Points, in no order, along strands that fork, close into loops and pass close to each other.
Points whose rows are less than 103 apart are linked; no others are.
q883: [-30  -8  41  33   4 -33   5  -2   2  55 -19  41 -18 -27 -24   7  27  16
  27   9 -13  28  14  14  13   1 -14  10  -1  28 -33  -1  28  17 -10  32
  -7 -22]
q185: [-26  47  19  38  23  33 -28 -25  -7  18   1  48  14   7   3  11  -9 -18
  43  25 -10  33 -21  12  -6  21  20 -11  -9 -22   6  31 -25  10  19  25
  27  -7]
q542: [-26  11  53  28  38  -9   5   9  10  14  -3   3 -30  -4 -35  19   4   9
  28 -15  14  32  39   2  43  -1  13  10  -3  33  24   6  25   7  -7  11
   3  -6]
q56: [-13  30  24  20  -5  36 -31 -19   5 -11   6  -4 -19 -23  63  -6  -1  19
  36 -26  40  -3  25  21   9  23   7  -7  14  12 -32   6 -20  20  -7   7
 -13   8]
q153: [ 12 -31   9 -19 -37 -16 -23 -16 -17 -26   0 -35  22   0 -15  -4  -9   4
 -31  12  22 -29  -6  21 -28 -22  -9  20   0 -10 -32 -14 -22   4  -1  -2
  -3  -8]
q376: [-16  38  -3 -36  19  24 -15   5 -12 -45 -16  19   1 -15  47  -9  12  -4
   1  10   4 -24 -15   5 -11 -14   6 -10  19   0 -14  13 -16  20 -11 -26
 -79  19]
q89: [-16  28 -46 -20  39  18  25  36   0  13  -8  13   1  32   5   9   6   4
 -29 -22 -43 -11 -24  28 -10 -38 -18 -24  35  15  13  -3  -1 -14  -4  17
 -62  -3]
q529: [-14   1 -14   5  47  -3  12   6  19  15  12  39  10   2  -8  27  19  -3
  17 -15 -38  31  -4 -11   7   0  32 -13  -7  42  53   6  32   2 -19   4
  24 -29]
q280: [ -9  35 -12 -29 -13  42  -8  21  -5   6 -40   0  18  27  30  16  15 -23
  16   2 -26 -13 -14   5  11  20  -2   9  21 -47  -1  17   5 -10  36  38
  28 -18]
q222: [ 34 -78 -14  19   5 -24  28  -3 -22  17  19   0 -41 -51 -26  30 -18  13
  -2 -28  14  14  27 -37 -13   0   1  20  -2  43  12 -21 -10  -6  -3 -11
  11  -6]
q593: [  0  15  26  26  49 -29 -13 -20   8   5  17  44   1 -22   1 -12  19   6
  10   6  25  31  11  -2   4  -4  27 -21 -20  54  21  15  22  18 -12 -21
 -18  14]
q124: [ 15  28  -2 -14  47  -9   1   2  26 -30 -24  17 -18  -1  35 -18  21   5
  11  11  24   8  12   1   8  -1  17 -43 -18  33   8  20  22  15 -21 -27
 -47  39]
q686: [ 18  21  -5 -43  13 -11  26  15   7   4 -30  -4  15  42   7   3  24  -7
 -24  13 -24 -11  -3  -4  26  -8   6  -8   7 -35  29   8  40 -16  19  11
  16   2]
q37: [  2 -18  25  23 -42   0  24  19  -7  35  -8 -65 -26 -13 -36  -8 -10   5
  11 -10  18   2  34  -5  36  -7 -28  27  16 -22 -31 -27 -12 -30   5  32
  25 -15]
q967: [-19 -11 -38 -16 -55   8 -13  11  15  -7 -19  -4   2  10  39 -26 -14 -27
   5   4  -1 -32 -46  17 -18  43 -31   5  -7 -36 -51   1 -20  11 -17  -7
   7   9]
q928: [-37 -29 -11  -3 -25 -43  12  17   3  43 -26  46  -4  -6 -10  -9  11  -9
   4  41 -41  12 -34   5   4  11 -34   1 -13   5 -59  12  22  19 -14   1
 -23 -10]
q972: [  1  -7  -2  24  -8  -9  -3   3  23  -4 -14  17  17  22 -25 -17  -6 -17
  14  28  -9   3 -20 -25  -5  28  11 -20 -33 -31  22  24  18   5   1   6
  68   1]
q582: [ 46 -14  34 -20 -16 -13 -18  -7 -22 -48  -8 -72 -18  -1 -26   3 -13  22
 -39  10  68 -19  39  13  11 -22  -9   8  17  -6  -8 -18 -36  -2  13  -9
  -3  16]
q897: [ 19 -56   2   2  12 -24  20 -29 -33  11  32  -6 -29 -39 -19  25 -18  12
 -23 -48  23  -1  39   3 -17 -33   2  26  -5  38  13 -29 -17 -19 -19   8
 -10 -18]
q20: [ 38   3 -20 -49 -21 -16  32   2   7   8  -8 -36  20  45 -17   0  15   4
 -49   8 -29 -27  -5  14   5 -16   2  -6  15 -41   6 -18  19 -34   2   7
  28  10]
q585: [-36   1  30  19   8 -30  -5 -21 -30  36  29  58  26 -25 -29  18   3  -1
   3  11 -37  32  -9  -4  -7  -4   7  -2   0  21  16  19  20  21   8   1
   2 -28]
q753: [ 61 -64 -38 -16  14  -7  16  17   9 -12  14 -41 -42 -12   4  18   0  16
 -16 -34  22  -5  18 -16 -21  -5  13   9  10  59  18 -47  -9 -12 -10  -7
   3  -1]
q961: [-36 -21  10  -3 -27  19 -10  26   5   9 -34  -1  -6   3  24   4  10 -15
  25  -9 -12   2  -7  -3  16  26  -7  35  13   9 -52   1  10  11  -1  36
  -5 -41]
q519: [-30  48  44  12  -5   5  -2   9  -7  29 -17 -11  -2  16 -23  17   7  -1
  19  13 -22   8  18   7  56   3  -2  20  22 -33  12  29   7  -5  19  24
  23 -20]
q291: [ 13  38  30  18 -10  -5   8 -36 -34   4  54 -16  16  -1 -31 -11 -18  20
 -31   2  -3 -19  20  30  -2 -22 -13   7  18 -43  37  11 -13 -10  22 -19
  -2  12]
q112: [-14  48  41  20 -22 -11   0 -32 -34  29  32 -14  22  -1 -43 -13 -10   4
 -25  29 -20 -12   7  22   4 -15 -33  22   6 -61   7  22 -13 -15  33   0
   6  -6]
q410: [ -5 -68 -11  10 -48  -1 -15  -6 -23  12   2 -13   8 -22   4  17 -17  -7
  -1   1   4   0 -21  -9 -34   7 -17  30  -3  -3 -57 -26 -26  13   8  10
  12 -26]
q723: [-25  11  47   8  -6   9   7  -9 -21 -39  -7 -38  15  13 -56  -3 -23 -20
   8  49  10  13   3 -32  36  11   0  42 -23 -44  15  12 -10 -16  42 -11
  25  -8]
q634: [ 37  -1  26 -30  14 -33  -3 -14   1 -37   2 -17   3  -1   7 -22  10  14
 -43   4  45 -13  16  -1   6 -51   6  -7  -6  24  17  -9  23   7  -7 -38
 -53  40]
q922: [ 21  11  29  45 -13 -24  -1 -28  10 -15  11  -1   0   7 -37 -46 -13   1
 -12  22  39  -3   8  -1   9  18  -4 -21 -46 -13  23  26   5  -1   2 -32
  36  33]
q688: [-23 -31   4   0  -2 -40  18 -12 -21  33  38  41  30 -19 -32  17   8   7
 -17 -11 -44  19   1  -5 -10 -20  -1  12   4  12  18  -3  33  -1   4  15
  -3 -32]
q734: [  3  13 -29   6   1  26 -30 -51  -7 -26  59  24  42 -23  36   3 -21   3
  11 -14  -6  -2 -21 -12 -45   3  30 -29  -4   1  30  -1 -29   7 -13 -34
   5  -3]
q817: [ 22  26  33  -2  17  12  24  20  15   9 -12 -35 -29  15   9   8  14  28
  -3 -31  24  -6  67  12  57  -9  -1 -10  22  13  20  -9  25  -9  -9  16
   4  24]
q476: [ 13 -27 -15  -4  -6 -23  -9  15  22 -26 -22  -1  -4  18  15 -32  -8 -17
  -7  14  25  -6 -26 -13  -3   7   1   0 -31  13 -22   0   7  17   0 -25
 -21  28]
q359: [ -9  -1 -35  -4  30 -41  16   5  -3  27  19  50  -7 -16  -8  -9   2   7
 -24  -1 -31   6 -33  23 -29 -14 -35 -28  13  35  -2   4   9  10 -12 -22
 -63  12]
q486: [ -2 -18 -29 -13  29  17  -5  12  15 -52  -4   4 -12 -27  52  -5  -6   0
  10 -24  24   0  -8 -18 -22   0  23 -11 -15  56 -14 -10 -12  14 -33 -33
 -56   6]
q664: [-26  41   4 -66  16  29 -22  -5 -28 -35 -18  26  24  -6  47   5  25 -12
   0  22 -13  -3 -17 -10  -2 -15  25   6  22 -15  -4  18  -1   9  13   4
 -55  -5]
q856: [-16 -18 -14 -29  24 -13   8   8   3   7  10  18  32   7  -8  21  16  -8
 -10  -4 -54  11 -13 -22   0 -17  21  13  -4  24  22  -3  33   2  -2   4
  -4 -48]
q752: [ 29  18  -8 -21  21  29  20  12   7  -2   7 -22  -4  11  29  21  12  23
 -11 -38   3 -14  38  12  21 -14  14 -17  29  16  34 -21  16 -12 -15   7
   2   6]
q45: [  3   4 -44 -29 -29   8   9  18   5  12  -5 -15  -7   8  13   5   0   5
 -16  -4 -26 -36 -28  37 -17 -11 -37   1  27 -23 -30 -14  -8  -7 -13   0
 -32   4]
q94: [  1  30  -6   3  10  13 -29 -53  -6 -39  42  14  30  -6  14 -10 -19  -5
   4  14  15   5  -8 -31 -15   1  39 -28 -16 -29  40  21 -12   5 -10 -20
  13  14]
q554: [-22  30 -25   0  -2  15 -13  19  11  45 -52  16  11  30   1   7  16 -29
  24  16 -40  -4 -34  13   1  20 -21   4  11 -46 -17  26   4  -5  30  48
  20 -15]
q351: [-27  12  23  31 -10  38 -20 -29   2 -15  44  -7  -5 -30  28  11 -30  18
  47 -36  30   3  22   3  -2  28   9  -4   2  -8 -13   5 -35   7 -16  -2
  19 -10]
q489: [ -9 -38  32  11   6 -22   4 -17 -31  12  15  -1 -17 -34 -18  11 -19   7
  -1 -31  31   1  36  -1  -4 -30 -12  36  -4  18  -8  -4  -8  -2   3  19
 -17 -24]
q531: [ 33  -6 -38 -45   9   6  41   3  16   8  28 -20  14  36 -13  19  12  13
 -42 -16 -39 -20   0  14  -3 -16  22 -14  16  -3  41 -34  29 -34  -6   6
  27   3]
q367: [-29 -22 -30  -6 -51  -4  -3  28  21  16 -54   0  -6   8  14 -19   3 -35
  16  18 -26  -9 -41  -1   1  36 -23  15 -12 -35 -56   5   4  10  -4  18
  27   0]
q708: [ 10 -76 -52  14 -27 -23  34  16   5  20  13  13  -5 -31  -1   6  -3  15
 -18 -24  -3   1  -2  -9 -41  -8 -19  -4 -12  36 -22 -39  -1 -17 -19  -2
   1   1]
q122: [ 11  28 -35 -14  26  14  29  38  10  29 -19   1 -26  18  14  15  26  29
  -6 -28 -27 -10  14  28  16 -27 -19  -9  40  13  -5 -11   7 -13  -2  20
 -56   5]
q173: [-22  61  56 -24 -11  14  10   5 -29   7  -9 -38  12  10 -13  18  -3   2
 -13  11 -12  -4  34   6  58  -7 -12  24  28 -50   9  17  -5 -21  23  14
  13  -8]
q939: [ 21 -38 -27  10  11  -7  -6   4  12 -23  19  17  17  -3   6   1 -13 -10
 -10   4   7  23 -18 -42 -23  -3  29  -3 -35  47  22 -10   2   9  -1 -30
   6  -3]
q375: [ 16 -16  17  -9  -8   2  -1  13  -4  -9 -18 -39 -12  17 -26   3  -9 -15
  -5   7  15   1   2 -29  21   1   8  24   4  -7   0 -17   1  -8  19   8
  16 -17]
q329: [ 57 -36 -31  17   6  23   5   9  22 -24  15 -40 -26  -2  18  -2 -14  16
  -3 -46  47  -4  23  -9 -13   2  16  -7  -2  41  14 -38 -15  -1 -12 -17
   8  15]
q114: [ 19  35  -2 -35  47 -16  18  19  10 -13 -25  21   1  23  18  -4  35   2
  -6  12  -5   3  11  -4  17 -16  12 -25   5  14  32  22  38   1  -1 -10
 -43  27]
q850: [-21  22 -46   2  32  25   0  25  20  21 -26  51   2  23  12  21  19 -17
  43   9 -44  16 -33   7 -23  26  -2 -16  -6   9   7  16  -2   9   6  24
  12 -14]
q400: [-25  35  63  -8 -13  15  12  -4 -13 -29 -10 -52  27  15 -37   3 -16  -3
  -5  29  14  -3  41  -9  52  -1  -4  25  -8 -53  20  18  -4 -27  19  -6
  19   7]
q511: [-21 -13  13  20  15 -23  -4   3  17  29 -14  43  -6  -9   6   7  25   7
  27   2 -18  23  -5   4  -4  17  -7 -11 -14  38 -18   5  15  25 -13   7
  -5  -8]
q164: [ -1  20 -42 -12  58  -6  23  20   1   8  13  32  10  15  -4  -5   1   6
 -35  -7 -35  -2 -27  27 -26 -36 -10 -26  20  36  34   1   5  -1  -5 -27
 -65  10]
q395: [ 55 -17  24 -26  15 -20  -9   3 -17 -44  -7 -42 -22   5  -8   5   1   9
 -32  11  57  -3  21  -8   9 -29  13   9   2  21   6 -15  -4   1  15 -23
 -24  16]
q110: [  5  -1  -6 -27 -38  -7 -11 -23 -11   0  15  -7  25   2   5   3   4   3
 -15   4 -17 -24 -19  22 -29 -10 -11  15  12 -27 -15  -8  -8   2   5  -5
  -9 -10]
q914: [ 39 -15 -20  21 -14  32   1   2  29 -32   9 -39 -14  24   1 -16 -21  -3
   4 -29  39   3  14 -20   2  19  18 -16 -19   2  24 -16 -13 -10  -8 -20
  42  20]
q444: [-24   1   5   9 -17  54 -16 -35 -17 -32  52 -12  22 -17  10  27 -34   7
  29 -32  17   0   9  -2 -21   7  20   9   2 -23   7  -6 -31   1 -16  -3
  31 -24]
q821: [-22 -30 -18 -40 -57  20 -40   1  -2 -41 -29 -30  15   8  22  -4   2 -26
 -11  11   3 -23 -41  18 -32  16  -4  23   3 -24 -52 -11 -24   6   2  -2
  16  -9]
q782: [-39 -46 -10  13 -25 -27  -3  28  15  16 -38  27   0   7   9 -11   4 -27
  11  31 -17   5 -42 -17   3  27 -18  17 -24  -2 -55   9  11  22  -5  10
   6  -1]
q851: [ 14  -3  25  18 -17   3  36   9  -2   5   1 -79 -21   5 -48 -10 -11  16
 -20  -5  25 -15  43   1  37  -4 -20  25   7 -25   4 -27 -10 -36  10   6
  24  13]
q896: [ -5  -8   5  32  38   3 -11  -9  22 -14   3  21 -15 -19  20  -2  -2   2
  26  -5  32  29   9 -18   2  13  28 -21 -35  52   1  -2  -1  14 -21 -12
   1   6]
q835: [ 24  -5  27   9   4  13  29  28  10  -6 -17 -67 -39  11 -18   8  -5  17
 -15 -23  41  -3  57 -10  52  -4  -3  13  23   7   5 -32   5 -22   2  12
  11  11]
q794: [-26  15 -19 -11   1 -22   0  24   2  39 -31  28   2  11  -2  -6  15 -19
   6  33 -45  -3 -44  15  -3   7 -32   9  10 -24 -33  23  10   5  11  15
 -22  -1]
q146: [ 29  14   3  18 -26  -5  17 -24  -2  17  41 -28  -2  -4 -16 -17  -3  25
 -31 -25  13 -27  25  24  -1 -10 -15 -10  16 -20  23 -11   0 -16 -11  -8
  16  19]
q975: [ -9 -22  19 -28   5 -42  -2  -7 -12  -5   4   3  -3 -20  15 -18   5  11
 -12   1   4 -23  -6  20 -22 -29 -22  17   4  13 -40  -2   6  16 -11  -9
 -61  -7]
q450: [-15 -12  -3 -40  12 -35  -6  15  -8 -30  -8  18 -12 -10  15 -31  -8  -6
 -21  18   9 -22 -25   1 -11 -20 -15  -5 -10  27 -37   8   6  34 -27 -38
 -78  11]
q770: [ -8  46 -19  -1  16  28   3  38   9  19 -42   1 -22  16  33   5  18  -1
  10 -11  -8 -14   3  33  14   4 -35   0  25  -2 -30   5  -6   7   3  26
 -50  14]
q577: [-29  32  71   0 -11  26   5   7 -11  -2   0 -46  -8 -14  -2  24 -10  13
  14 -20  19  -4  63   9  45  -6 -14  27  20 -24   0   9  -7 -13   0  15
  -1   2]
q547: [ 13 -39 -42   6  -6  -9  31   9  24  23  29   4  -3  -5  -1   6   5  15
 -11 -38 -21   1   4   1 -23  -2   3  -8  -2  25   7 -31  19 -14 -24   5
  22  -9]
q82: [ 48  37 -21  21 -28  25   9  -4  12  18   2 -24  -4  26  16 -10   5  16
 -21 -17   3 -28  11  30   1  -5 -22 -20  21 -31  14  -5 -15 -13   8   5
   9  42]
q174: [-24  -6   4 -26 -29  23 -17  11  -5  -1 -20  -2  17  18  17   5   3 -30
  14   4 -25  -3 -20 -15  10  18  15  27   3 -29 -11   9   8   0  13  17
  27 -37]
q768: [-10   0 -26 -34  12 -53  19  24  -8  12  -5  27 -22   5 -11 -25   2  -9
 -36  15 -22 -14 -38   8 -14 -17 -38 -23   7  16 -20   9  25  18 -26 -24
 -66   0]
q948: [ 13 -14   1 -34  24  23  -4  -1 -13 -41  18 -40   8   4  -4  34 -11  17
 -22 -24  27  -5  24  -6  -4 -32  37   2   9  18  25 -27 -15 -10 -14  -5
  13 -18]
q601: [-17  12  25  44 -11   8 -29 -23   5  27   4  32   4  -4  10  -6  -1 -11
  35  14 -12  16  -8  14  -9  42   1 -12 -18 -16 -20  17 -22  14   1  10
  46   1]
q797: [ -1  35  20  13  60 -15   5  -7   4  34 -13  55 -11   2 -21   5  28   4
  11   9 -17  32  -6  21  -9 -12  14 -16  -6  44  29   9  25  11  11  -4
 -28   8]
q259: [ -9  -9  25  47 -28  17 -11  12   1  -5 -32 -18 -21   4 -15 -26 -18 -18
  26  18  20  14  -2 -25  30  40   2  13 -19 -11 -24  15 -15   3  15  19
  46   1]
q186: [-31   5 -42  -9  12  31 -13  15  16 -10 -16  32   7  -2  44  10  10 -22
  42   1 -32   8 -32  -2 -18  38  16 -13 -12  12 -15  11  -9  10  -7   5
  -5 -18]
q63: [ 13  -4  32 -30  -6 -50  -4 -17  -9   3   6  -4  18  -2 -11 -23  11   6
 -43  13  11 -19  -2  10  -4 -42  -4  14   0  -1  -6  -2  25  11   6 -19
 -40   8]
q99: [-21  21  25  10  14 -13  -7  -2  -6  40   1  31   6  10 -32  12  20  -2
  14   9 -38  26  -2   0  25  -1  11  13  15  -3  18  21  26   8  15  19
   9 -21]
q3: [  5   5  40  59   6  10 -11   8  18  -8 -30 -19 -47   4 -29 -11 -12  -1
  41   8  47  28  21 -25  39  29   7   9 -25  11   5  14 -12   6   8   0
  32  27]
q994: [ 13  -1  32  39  25 -16   1  11  31  10 -30  -1 -45  14 -36  -4   9   4
  17  -7  33  31  20 -15  41  10   7  -6 -24  36  25  -2  25   6  -1   0
  23  12]
q843: [-10 -17  48  12  -5 -15  -6 -17 -31 -32  22 -16  14 -10 -61 -10 -30 -11
 -13  49  19  11   2 -29   7  -8   5  30 -24 -19  12   8 -11  -8  29 -29
   6  -2]
q956: [-21  41  18   8  43  -1  -4   2   6  48 -31  50   1  23 -16   6  31 -10
  16  22 -30  22 -22  28  -2 -15  -5   0   4  16   4  17  15  10  19  32
 -27  -4]
q630: [-17  50  41  30  15   2 -31 -45 -11  -7  19  22   1  -8   0 -25  -7   0
  14  38  29  16   4   2  17  10  19 -17 -17 -20   0  43 -11  13   6 -11
  -2  20]
q166: [ -2  46  12  -7  41   2 -29 -13  -4 -23 -13  34  -3 -10  37 -15  11  -3
  14  24  14   6   4   2   5 -11  19 -19   1   9  -3  30   3  14  -2 -14
 -55  29]
q941: [ 29 -68 -23  20   8 -41  34  28  -2  33   1  12 -43 -36 -33   4   7  15
  -7 -15  -2  29  23 -39   8  -8   1  10   6  55   3 -36  19 -11   2  10
  -1  -8]
q69: [-17  44  -2 -40  -2  29 -36 -26 -30 -37 -12  29  41   6  34  -2   3 -24
  -6  41  -5 -13 -31  -5 -24 -13  18   2  13 -53   2  23  -9   3  25  -1
 -20  12]
q393: [ 14 -56   6  -4 -45  12 -21   8 -22  -2 -20 -34 -27 -22  -4  17  -6 -19
  21   5  11  -1  -6 -27  -6  39  -6  39  20   7 -48 -14 -32  13  14  14
  20 -27]
q423: [ -2  30 -16   7   6  29 -19  -7  22 -22 -12  18 -24 -11  67 -13   6   2
  39 -11  21   1  -4  22   0  43   3 -31  -8  14 -28   3 -26  15 -18 -11
 -13  20]
q558: [-30   5 -64 -10  -5  35 -16   0  21 -28   7  36  17  -9  61   6 -15 -30
  32  -6 -17  -7 -47  -6 -36  50   7 -28 -17  -3  -5   5 -32  10 -16 -11
  20  -5]
q514: [ 22  30 -41   4 -27  23  17  12   6  30  -5 -26  12  26  12 -12  -2  14
 -24 -20  -8 -34 -11  53 -10 -30 -43  -5  29 -35 -19 -26 -21 -23   0  19
 -19  35]
q777: [-12 -27  -8 -32  10 -22  11 -17 -34  26  42  24  28 -24 -11  31  17   6
 -17 -17 -50  -3   0  10 -37 -44  -3  22  30   7  14 -14   4  -9  -6  17
 -17 -47]
q238: [  4  19 -49  -9  33   1  14  32  45  19 -38  40   3  31  -5  14  20 -20
  27  17 -45   2 -35  -4 -17  19   2 -30  -7 -12  37  15  29  -1  13  23
  39   3]
q785: [ -7   6  24  43 -25 -30  -2 -34 -14   7  28  27  26   1 -49 -31 -14  -6
 -21  41  -6   3 -14  -6  -5  17  -7 -16 -33 -26  13  34  -1   4   8 -18
  44   4]
q414: [-30 -19  27  58 -17 -17   1 -19   0   6   1  41  24   5 -47 -10 -16 -14
   4  37 -15  27 -26 -25   0  32   5 -15 -48 -17  12  26   4  12   5  -3
  65  -8]
q357: [ 32 -41   2  -8 -36  -3 -30  -5 -26 -32  -6 -67 -17 -20 -12   7 -18   9
 -17  -1  49 -24  16  14 -22  -6 -11  20  16 -10 -30 -16 -53  -5  11   1
  11 -11]
q895: [ 20 -43 -19   0  -7  -1  -2  11  -5  -8   5  -4   9  17 -18   4 -12 -19
  -8   6  -6  16 -20 -40  -5   8  15  16 -19  14  12 -17   4   8  11  -7
  24 -15]
q669: [ -3 -13 -48   7  -7  19 -20 -26  20 -23  40  35  40 -12  48  11 -22 -11
  18   1 -23   8 -38 -10 -44  30   9 -36 -21   6  10   4 -33  10 -18 -33
  20   4]
q615: [-12 -27   0   3 -56  15 -12  24  -5  22 -29 -44  -4  -4   5  -4   6 -23
  22 -19  -3  -3  -4  -7   8  17 -13  34  10 -14 -64 -20 -10  -6   2  41
  16 -36]
q993: [-12 -10  29  58 -23  -7 -25 -11  17   9 -21  10  -6   2  -1 -33 -11 -12
  21  18  20  11  -8  -2   5  48  -6 -12 -42  -7 -33  16 -21  22  -2  -1
  53   9]
q610: [-29 -13  37  23  13 -25  12  13  -2  44  -4   8 -27 -19 -36  17   7  19
  22 -21  -3  28  35  -7  44 -17 -10  29  14  21  -2 -10  21  -3  -3  40
  -5 -35]
q363: [-10  -2  24  28 -37 -32  26 -19 -21  32  33 -10  18 -15 -66 -32  -8  11
 -34  11  -8  -3  13  11   4 -12 -27  15  -8 -37   2   1   7 -26  13  -6
  22   0]
q509: [ 26  44 -47 -27  -4  60 -13  12  16 -45 -29   8   4  18  62   0   1  -4
  17 -11  18 -27 -12   4 -12  21  -2 -35  10 -37  19   5 -10  -5   1   1
  -2  48]
q51: [-28  -2  67  24  -4  -7  -5  -5 -15   0  15 -22 -11 -23 -21   1 -21   8
  11  -1  34   5  45  -5  31 -10  -6  39   3  -6 -12  17  -8  -1  14   5
 -11  -9]
q616: [ 34  42  -9 -34  -5  34 -14 -15   0 -40 -12  -8  11  12  39  -6  11   2
  -4   6  27 -14  10 -16   3  -3  12 -28   3 -36  25   8  -2  -4  -1  -6
  -9  44]
q879: [ 18  46 -44   0  34  25  -8   9  31 -23 -25  22 -18  11  50  -8  -3  -1
  29  -1  24  -2 -15  20 -13  24  -3 -49  -5  -3   8   9 -16   3 -14 -16
 -20  53]
q436: [ 11  16  -5 -22   8  11  -8 -21   5 -33   6   0  20  12  21  -6   0  -4
  -2   7   9   3 -11 -16  -6  -7  35 -19 -14  -5  28  10  17   8  -4 -14
   4   7]
q822: [ -4  18 -31   0 -20  -1   3  24  18  29 -27  -9 -30  11  21 -13  14  -1
   9  -8 -13 -17  -7  35  10  16 -39  -2  16 -17 -48   2  -1   1 -15  10
 -20  11]
q530: [ 24  14 -27 -43  50 -25  33  19   2   1   0   9   5  16   3  -1  23   5
 -37  -2 -36  -7  -7  14   4 -28   5 -25  18  27  39  -4  37 -15   2 -22
 -51  13]
q845: [ -6 -19  23   7 -34 -36  -9 -34 -26  19  42  10  29 -16 -28 -12 -13   9
 -27  11 -16 -14  -1   2 -26 -20 -14  16  -9 -17 -14   5   3   4   2 -12
   3 -18]
q981: [-23  -4 -16   4  40  22 -23  -8  18 -48  -4  23  -6 -28  54 -18   6 -10
  28  15  29  21  -7 -45  -4  24  47 -18 -26  44 -13   3  -9  18 -28  -9
 -26   7]
q32: [ 32 -19 -24 -24  16  15   4   9  29 -45   3 -29 -18   1  43   2   4  16
 -11 -31  35 -19   7   0 -17 -20  11 -16  -5  43  11 -30   0   5 -26 -33
 -32  24]
q567: [  8 -51  23  19 -19 -21  12 -13 -32  -7  23 -29 -16 -25 -66  17 -21  -2
  -1  22   8   5  15 -32  -2  14 -16  41 -11  -5  -5  -8 -24  -5  25 -25
  22 -12]
q973: [ -4  34  51  30   0  -4 -30 -21   2  -3   7   8 -15 -15  33 -17  -2  13
  22   5  44   2  22  16  17  15   3  -8  -2   1 -22  24  -7  19   0  -5
  -9  24]
q801: [ 12 -82 -25  15 -47 -27  13   4 -19  27   4   2  -1 -23 -23  13 -11   8
 -17   3  -7  17 -14 -31 -39  -4 -14  19  -6  19 -27 -28 -13  -4   8  -3
  15 -16]
q866: [ -7 -21   0  22 -78   6   8  21  -5  41 -18 -55  -3 -15 -23 -15   1   0
  16 -19  -8   1   9   3   5  -4 -32  21   5 -31 -53 -27 -15 -26  -7  33
  41 -26]
q892: [ 26 -10   2   9  -4 -35  -8 -16  15 -29  -2  15  21  17  -6 -46 -11 -12
 -16  32  27   2 -17 -23 -13  -3  11 -24 -52  -6  11  24  15   4   9 -31
   6  38]
q905: [ 15  21 -25 -15  39  27  13  14  15   7   9   3   6  24  19  27  14   7
   2 -22 -28  13   7  -3  17  -6  34 -20   9  10  61  -1  29 -12  -2   5
  18 -16]
q703: [ 20 -21 -23 -36  16  11  19  -8  -5 -20  42 -30  18   6 -16  31  -8  22
 -38 -31 -15 -17  12  13 -12 -26  38  -9  17  14  47 -37   3 -25 -19   2
  28 -20]
q216: [ 36 -54 -41   9   7  -9  30   4  11   5  40 -10  -5 -10 -17   2 -12  14
 -35 -38   6  -1  15 -12 -22 -11  18 -10  -5  54  36 -47  14 -21 -21  -9
  19   7]
q982: [  1  -6 -38 -12  -6 -16   7  36  43  12 -38  13  12  29  -5  -6   7 -20
  18  20 -26 -15 -38 -11 -10  32 -15 -26 -13 -48   9  18  30  -4   9  13
  56   8]
q138: [ -3  11  -5  17  -3  38   0 -23 -15   8  61  -8  13 -12   3  30 -19  18
  14 -43 -14  -7  23  19 -17  -2   5   6  27 -18  24  -5 -21  -6   1   2
  23 -23]
q384: [ -3   3 -33 -33  35  18  11   1 -24   5  34  16  27 -10  14  32   9  11
 -15 -31 -46 -12  -6  24 -41 -44   3  11  39  17  25 -21  -9  -8  -2  11
 -35 -38]
q268: [ 13  15  18 -26 -14   4   4   9  -2  -3 -23 -25   0  27  10  -8  14  -3
 -13  -5   4 -14  11  -3  33  -7   6   6  10 -18   5   3  23 -11   5  14
   3  -1]
q402: [-36  50  40  34  15  20 -25 -33 -19  10  32  26  17  -9 -14  12 -13   2
  33  12   4  25  16  12  15  10  13   9   6 -22   8  31 -25   5  13   1
   9  -4]

How many points has the smallest loop of links through each point below? Write none if it is on no loop.
q981: 28
q845: 9
q634: 17
q166: none
q375: none
q843: none

A tip is a point with one link. Name the tips that can be reached along the links from each point below, in the order of the rows.
q82: q69
q615: q914, q821, q941, q567, q384
q558: q476, q511, q138
q531: q939, q948

Name the points in between on the shortest way along the links from the first point to the second, in order.
q444; q414: q351 q56 q423 q879 q509 q616 q436 q94 q734 q669 q558 q186 q850 q238 q982 q972
q112; q114: q363 q845 q110 q45 q822 q770 q122 q89 q164 q530
q423; q994: q56 q973 q630 q402 q185 q601 q993 q259 q3
q967; q173: q367 q782 q928 q794 q554 q280 q174 q961 q615 q866 q37 q851 q835 q817 q752 q905 q529 q856 q688 q585 q99 q519
q63; q82: q634 q395 q582 q357 q153 q110 q45 q514
